Each row is a point on a landscape with many valleys, with its height.
A ball rolls from a point to the lowest of its 2 nearest points, and stops where none of them is lower. Distance is the straight distance between rows; heights are no part of it.
rolet: [171 159 114  97 132 145  86 105 115 137 101 124 129 118  96 111 131 101
 128 122 151 150 102 114 121  79]  h=0.75
futol: [118 132 167 165  69 167 119 103 174 126 125 138  92 184 153  99  85 120
  92 172 174 148 102 115 106 113]  h=6.23
Mema: [ 94 120 123 186 124 143 131  98 103  98 135 104 148 135  68 128 127  69
 130 152 111 103  91 190 134 151]  h=5.21
kul: [113  89 108 124 134  90  98  90 182 121  80 189 127 141 136 102 136 100
  82 139 166 149 139 143 168  94]  h=3.85
nif: [112 130 109  96  66 119 156 154 105 166 132 133 137 112 195 176 146 132
 155 124 104 110 198 153 167 115]  h=0.45
nugo: [140  80 117 172 116 120  74  95 146 103 113  93 131 174  93 136  78 111
  72 164 107 167 108 160 122 108]  h=1.59
nirup: [149 165 110 147 158 147 164 190 111 165 129  98 137  98 171 138 149 154
 204  86  92 128 157 102  99 115]  h=4.08
befiv: [162 115 124 102 141 172 152 190  68 175 132 115 119 156 189 135 148 119
 143  85 139 148 207 151 116  95]  h=1.29
nareg: [152 154 113 107 119 146 138 103 120 162 110 141 134 125 137 127 112 102
 187 103 123  89 148 119  86 136]  h=0.69
mivu: [155 162  98 108 120 130 134  94 146 121 103 167 109 124 113  96 132  82
 142 133 177 101  87 164 132  97]  h=1.28
mekul: [164 137 118 135 138 114 115 131 138 147 148 168 120  99 106 101 140 122
 154 106 132  78  91  78 138 175]  h=3.09
dif: [141 162 134 112 114 131  37  91 127 106 117 158 130 134 123 128 130 127
  74 156 119 139 129  74 142 145]  h=2.26
setis: [159 150 107 104  91  93 111 111 115 140 176 125 154  80 155 220 176 111
 130 126 104 158 160 130 101  90]  h=2.49
ledam: [161 136  97  77 143 123 171 142 110 108 120 142 151 126 141 109 120 139
 160 102  81 135 133 110 130  96]  h=1.30
Tedug: [127 107 174  99 167 129 167 166 129 127 149 136 106  88 146 133 158 157
 166 115 104 128 173  52 106 121]  h=3.63
Dadi: [137 126 126 158  93  95 121  80 156 184 128 164 110 106 115  75  88  98
 110  83 118 125 183 125 178 120]  h=2.19
Nunu: [128 102  98 135 147 142  81 122 139 121 101 164 155 136 141 128 149 137
 107 146 195 129 123  78 141 154]  h=7.24
degal: [134 104 135 123 113 163  90 156 132 128 130 159 126 181 144 112 109 163
  81 167 171 152 121  59 126 156]  h=7.11
mirob: [ 98 125 133 220 142 152  81  92 116  65 111 125 130 152 108 129 147  70
  94 153 116 145  79 193 136 148]  h=4.96
fuv: [135  84 129 104 116 163 150 183  81 179 111 146 119 143 180  96 118 116
 139  90 160 107 180 116 164 114]  h=1.63
Sas: [120 175 148 114 190 149  92 141 148 141 135 118 143 101 150 152 155 153
  98 156 109 149 132  35  79 100]  h=6.70
Rudu: [135 116 135 189  97 160 115 107 173 102 111 122  91 168 128 102  83  79
 103 183 150 170 101 161  83  63]  h=6.01
Lisu: [135 140 118 136  97 110 178 130 140  84 168 189 112 129 118  93  75 145
 109 133 125  58 114 140 136 189]  h=2.37
gelen: [108 119 104 137 117  92 142 134 119 134 114  83 133 107 159 190 134 114
 183  88 117 115 191 210 107 137]  h=1.62
kesaz: [107 145 140 209 106 140  75  91 125  63  94 128  93 146 141 111 105 121
  68 185 116 174 104 172 124 116]  h=4.68
Saku: [135 142 115 135 212 116 150 155 150 131 100 164  96 126  90  85 167 147
 142 144 141 137  86  95 130 101]  h=1.26
noda: [137 130 100 131  90 130 140 183 118 151 129 118 105 131 209 206 156 118
 177 100 126 127 195 179  97  99]  h=1.05
manep: [156 124 115  93 141 145 152 177  75 162 154  89 114 162 138 148 110 152
 131 111 159 199 177 165  89 101]  h=0.83
damo: [ 95 165 131 166  70 105 104  81 157  77 115 168 109 153 128  87 103 111
  62 174 136 141 115 150 162 145]  h=4.39
ger: [115 144 120 130  97 113 128 124  81 124 132 153 108  72 130 100 118 111
 118 112 130 102 210 116 185 158]  h=2.29
Mesef: [129  73 172 125 118 134 139 136 138 154 165 103 134 210 141 103  49 107
  48 135 105 183 150 125  82  77]  h=2.35
mal: [ 91 162 127 136 188 114 165 139 114 105 126  84 141  87 103 141 185 149
 166 141 126 174 136 137  98 107]  h=2.48
Mupib: [118  79 146 141 103 130  86 121 165 152 124 121 123 201 124 121  58 139
  45 162 120 182 129 131 130  87]  h=1.98
Pelug: [174 165 120 139 124 121  58 109 160 112 135 172 134 123 118 103 172 109
 107 125 141 123  66  83 157 163]  h=2.69
Zimu: [102 132 178 152 146 156  62  93 148 115 110 107 136 149 155 166 132 188
  75 163  76 128  94 104 117 162]  h=6.31
ref: [101 169 158 141 199 149  59 109 131 145  97 133 149 111 169 166 184 174
 105 155  90 132 111  81 116 139]  h=6.51
gelut: [144 139 154 117 111 158 146 112 111 181 116 122 122 110 170 127 111 106
 156  91 124 127 209  97 111  99]  h=1.22
vodok: [148 176 113 105 155 124  53 130 124  86  84 140 113 127 115 121 147 120
 117 151 122 159  72 125  85  95]  h=0.21
Vefop: [117 120 159 152  85 149 136  88 165 158 115 157 125 138 155  92 113 104
 127 136 196 102 118  93 125 129]  h=6.42
zifu: [182 120 119  81 125 145 144 169  97 120 101 157 105 152 171  95 103  94
 160  72 103 118 162 128 107  86]  h=0.76
fad: [127 104 161  88 101 138 155 130 130 129 162  98 164 167 165 140  79 145
  75 135  99 166 156  82 111  96]  h=2.78
pelus: [168 142 116 161 151 127 136 177 142 150 116 158 107  95 155  91 120 129
 186  70 102  50 121  78 114 164]  h=3.46
mazi: [ 92 156 157 131 132  94 175 145 124 104 153  55 122 102 120 153 144 184
 166 105 109 176 116 154  85 136]  h=2.94
sozaz: [ 82 105 127 123  72  91 145  93 180 115 104 189 124 149 139  86 103 104
  82 163 163 107 130 147 170 115]  h=4.12
sebi: [106 180 118 130 120 121 119  76 149  53 101 202 136 150 143  93 143 126
  83 151 120 122 105 122 156 144]  h=4.65
Kasut: [ 98 200 185  93 125 102 134 116 151 118 153  74 113 116 119 154 132 194
 121 121 110 176 110 114  78 131]  h=3.39
dukub: [118 102 148 105 103 163 176 166 113 159 123 149 113 132 155  90 102 150
 146 111 135  65 119 104 170 133]  h=1.97
Gorin: [132 129 121 143 157 111 160 204 129 147 112 107  80 136 124 112  88 170
 189  79 133  78  90 175  91 172]  h=4.27
Balo: [136 142 152 129  83 149 129  80 118 176 130 126 127 123 117 109  94 126
 114 121 128 127 169  91 168 115]  h=1.74
Pudel: [144 110  75 142 128  96 114 117 100 153 119  95 167 134 100 131 108 117
 146  84 162 127 121 186 137 170]  h=3.41
Seko: [138 122  97 200 119 121 145 105 141  71 155 145 124 114  96 107 125  36
 111 159 152 109  97 208 141 136]  h=5.48
domat: [111 143  79 113 179  97 139 167 106 132 147 118 140 121  82 157 160 159
 167 140 134 130 128 163 115 183]  h=1.24
rolob: [110 104 152 132 115 113 123  98 132 103 135 134 159 131 105 111 135 123
 101 116 123 111 102 107 180 175]  h=0.70
fupi: [124 102 112 145 134 112 154 152 138 117 112 107 116 129 105 103 112 145
 169  99 189 119  57 170 102 158]  h=3.98
beri: [ 87 154 119 105 105 122 175 147 101 154 144 142 154  89 154 154 155 150
 147 128  99  52 157 153 184 164]  h=1.08
vuvuk: [104 114  93  76 141 119 111 140  98 141 106 120 144 121 102 158 154 117
 150 152 170 117 143 155 134 147]  h=0.72
sok: [156  71 108 163 125 179 137 137 107 135 122 111 137 118 109 115 117  80
 170 149 114 110 100 101 114  85]  h=2.98
dazin: [124 104 118 134  97  85 129 126 123 130 105  90 137 158 120 109  70 158
 132  86 176 168 108 157 112 154]  h=3.70
Voni: [150 119 142  54 169 180 105 137 127 166 121 120 145 163 129 162 146 130
 112 143 149 141 122  96 104  82]  h=6.48
koza: [117 114 150 111 117 132 163 157 122 123 167 127 107 117 129 139 119 175
 148 137  93 110 163  82 141 169]  h=3.21
Sido: [132 145 115 149 141 137 144 204 115 121 107  60 104 127 162 133 114 160
 188  64 110 113 138 165 105 138]  h=4.37
Mov: [107 120 127 167 111 177  80 145 132 110 120 139  84 168 124 130 104 172
  90 203 162 134  90 121 131 165]  h=6.98
mip: [128 179 147 101  94 134  70  79 124 152 151 122 141 122 127 167 131 137
  78 167 107 154 186  82 132 129]  h=1.78
pegi: [147 141 140 135 156 103 183 200 134 110 172  87  80 110 152 181 144 191
 173  92  92 171 139 148  56 112]  h=3.45
Gufa: [125 144 121 129 167 104 161 135 133 124 126 158 123  87  82 106 150 104
 152 107 158  46  58 197 121 139]  h=2.21
nek: [138  75 178  91 122 170 110  98 155 165 123 122 146 169 133 140 114 136
 111 128 155 118 113  77 130 115]  h=6.29
zes: [120 177 122 155 154 109 158 110 187  69 150 206 139 136 138  86 158 134
  97 147 133  91  69 127 152 170]  h=4.94
nebap: [100  82 145 146  64 137 139 148 101 159 147  74 124 132 125 152  85 147
 149 139 108  88 139 149 150 175]  h=5.68
Bimi: [138 127 132 128 143 116 152  81 157 104 128 173 137  95 112 100 155  70
 121  98 175  62  83 171 162 132]  h=1.77
zut: [117 114 131 156  92 104  92 101 123  75 136 103 158 165 103 117 102 134
  73 151  96 166 106 118 147 155]  h=1.18
folom: [135 148 104 143 123  94 126  72 151 162 100 169 110 107 101  80 118  68
 130 110 163 133 149 171 134  90]  h=1.75
Tivum: [143 123 142 125 106 111 137 118 121 134 203 122 159  78 150 206 200 152
 124 109  95 149 138  95 151 124]  h=2.36
kive: [138 139 114 128 149 120 127 130  98 138 134 116 158  97 125 157 150  91
 167  61 102  58 150 188 146 179]  h=2.64
mamub: [147  83 144 145 109 165 157 158 107 112 140  88 105 148  96  99  81 131
 150 141  95 142  76 126 107  96]  h=2.66
pesi: [135  85 136  57 118 102 133 115 140 133 120 138 165 143 147 152 113 113
 111 126  96 150 176 111 120  78]  h=3.20
bobu: [114 114 118 136 136  71 130 105 114 128 112 117 168 102 135 152 150  65
 157  59  85 112 190 197 152 141]  h=2.17
Vus: [ 98 165 110 116 192 111 185 141 118 150 151 155 151  99 104 141 175 149
 156 138 105  82 144 139 157 168]  h=1.64
narog: [117 151 120 120 163 156 163 110 125 105 105 158 130 111 115  78 153 145
 122 137 150 135 112  92 164  95]  h=1.66
somav: [133 166 116  87 118 131 104  97 123 160 124 131 169 130 131 169 138 119
 142 155 120 135 172  97  92 128]  h=1.25
Sav: [151 144 109 122 185 100 107 168 131  92 115 121  96 133  76 104 129 160
 135 133 136 173  76 119  79 123]  h=0.77
Tik: [154 141  84 106 139 141 130 148  70 147 122 128 121  82 116 121 142 128
 154  96 139 111 167 127 187 131]  h=1.84
garo: [145 103 136  84 176 109 157 190 122 117 149 106 114  90 141 173 170 142
 176 111  95 149 137 114  77  89]  h=3.92
fesin: [108  62 160 153  87 147 113 113 126 162 131  63 129 160 100 146  77 130
 123 160 143 140 139 135 117 134]  h=5.88
sutik: [ 89  84 127 108 130  99  96  92 124 141 104 127 182 126 115 149 167  98
 111 124 147 106 136 131 176 156]  h=0.19
Sasen: [168 168 110  98  96 113 118 153  87 137 167  91 102  84 131 192 158 132
 157 114 105 163 144 172 111  89]  h=1.89
Roki: [ 95 129 164 132 175 112 116 122 133  99 141 134 160 113 102 116 193 132
 113 126  93 134  99  76 169 157]  h=1.19
Boten: [ 92 145  97 134 181 134 154 110 111  74  75 125 149 125 114 105 156 136
 136 141 161 162 128 140 110  99]  h=2.06
lunut: [124 109 129 198  86 116 140  90 177  87 135 124  81 132 107  85  89  77
 106 158 158 153 117 181 133 109]  h=5.76
Vegiz: [116 140 154 173 124 162 130  95 206 118 137 156 106 128 155 113 135 138
 106 155 197  82  80 113 144 168]  h=6.62
lan: [123  83 179 120  82 165 173 149 124 123 141 138 109 172 140  81  84 141
 130 130 130 133  97  98 121 114]  h=2.34
Muf: [164 145 106  90 131 115 113 138  70 122 126  96 126  82 103 139 139 113
 137 105 116 177 153 139 142  86]  h=1.33
nomok: [128 140 173 102 152 152 127 119 150 121 197 113 126  98 144 195 146 159
 100 151 120 149 163  38  81 116]  h=6.94
geber: [108 131 136 140 104 133 154 132 123  89 155 139  94 133  90 104  85 152
 131 169 113 115 121 107 114 171]  h=2.79
Fizu: [140 168 130 148 169 112 153 195 133 203 113 129 102 112 140 119 139 130
 213 106  83  71 132 104  95 138]  h=3.78
nipes: [119  80 109  97 144  93  77 110 173 159  98 163 159 154 132 126 115 117
  69 132 118 172 168 112 137  78]  h=3.56
pebor: [174 123 101  96 143 152 161 157  87 134 116 139 109 165 127  90 101 117
 148 102 167 165 129 151  97  87]  h=1.23
lop: [115 128 128 194 125 156 111 144 181  92 153 127  81 142 123 123 129 149
  96 193 180 105  57 160 140 182]  h=6.82
numaz: [ 91 113 141 183  94 126 139 126  89 134 153  56 152 109  88 141 124 111
 156 133  75 111 102 173 145 167]  h=5.45
mun: [129 125 123  74 176 156 116 140 118 139 127  70 137 138 106 186 160 163
 130 146 150 170 105 152 119  84]  h=6.65
lidof: [146 145 113 107 112 115 182 103 117  82 127 176 130 122 134  89  93 134
 130  95  91  97 149 115 164 141]  h=1.85
tak: [162 105  68 123 112 100 110 134 104 170 114 159 164 121 134 128 104  99
 138  89 152  71 153 158 166 171]  h=3.10
kip: [106  85 177 118 115 154  94  90 156 134 136  89 135 165 102 166 113 160
 114 156 117 105  98 104 123 170]  h=6.09
fibun: [127  97 104  88 159 124 115 110 122 124  89  94 191 142 122 150 158 133
 112 127 125 158 100 137 151  83]  h=6.84
dag: [102 149 159 131 169  95 151 136 135 143 174 126 138  81 112 160 222 155
 139 139  80 147 135  86 167 135]  h=1.73

Where does a ball stop that starts at each point below?
kul => sutik
nomok => zifu
Sido => nareg
garo => vodok

Call two points neighbours if one is among the 2 nearest of the other. Go from one point of each pair to the other, from neighbour to neighbour, staying as low as possible. Name the highest point that can't be avoided.
sutik and nif => Vus
zifu and manep => pebor
Muf and sutik => setis
nareg and mivu => Dadi
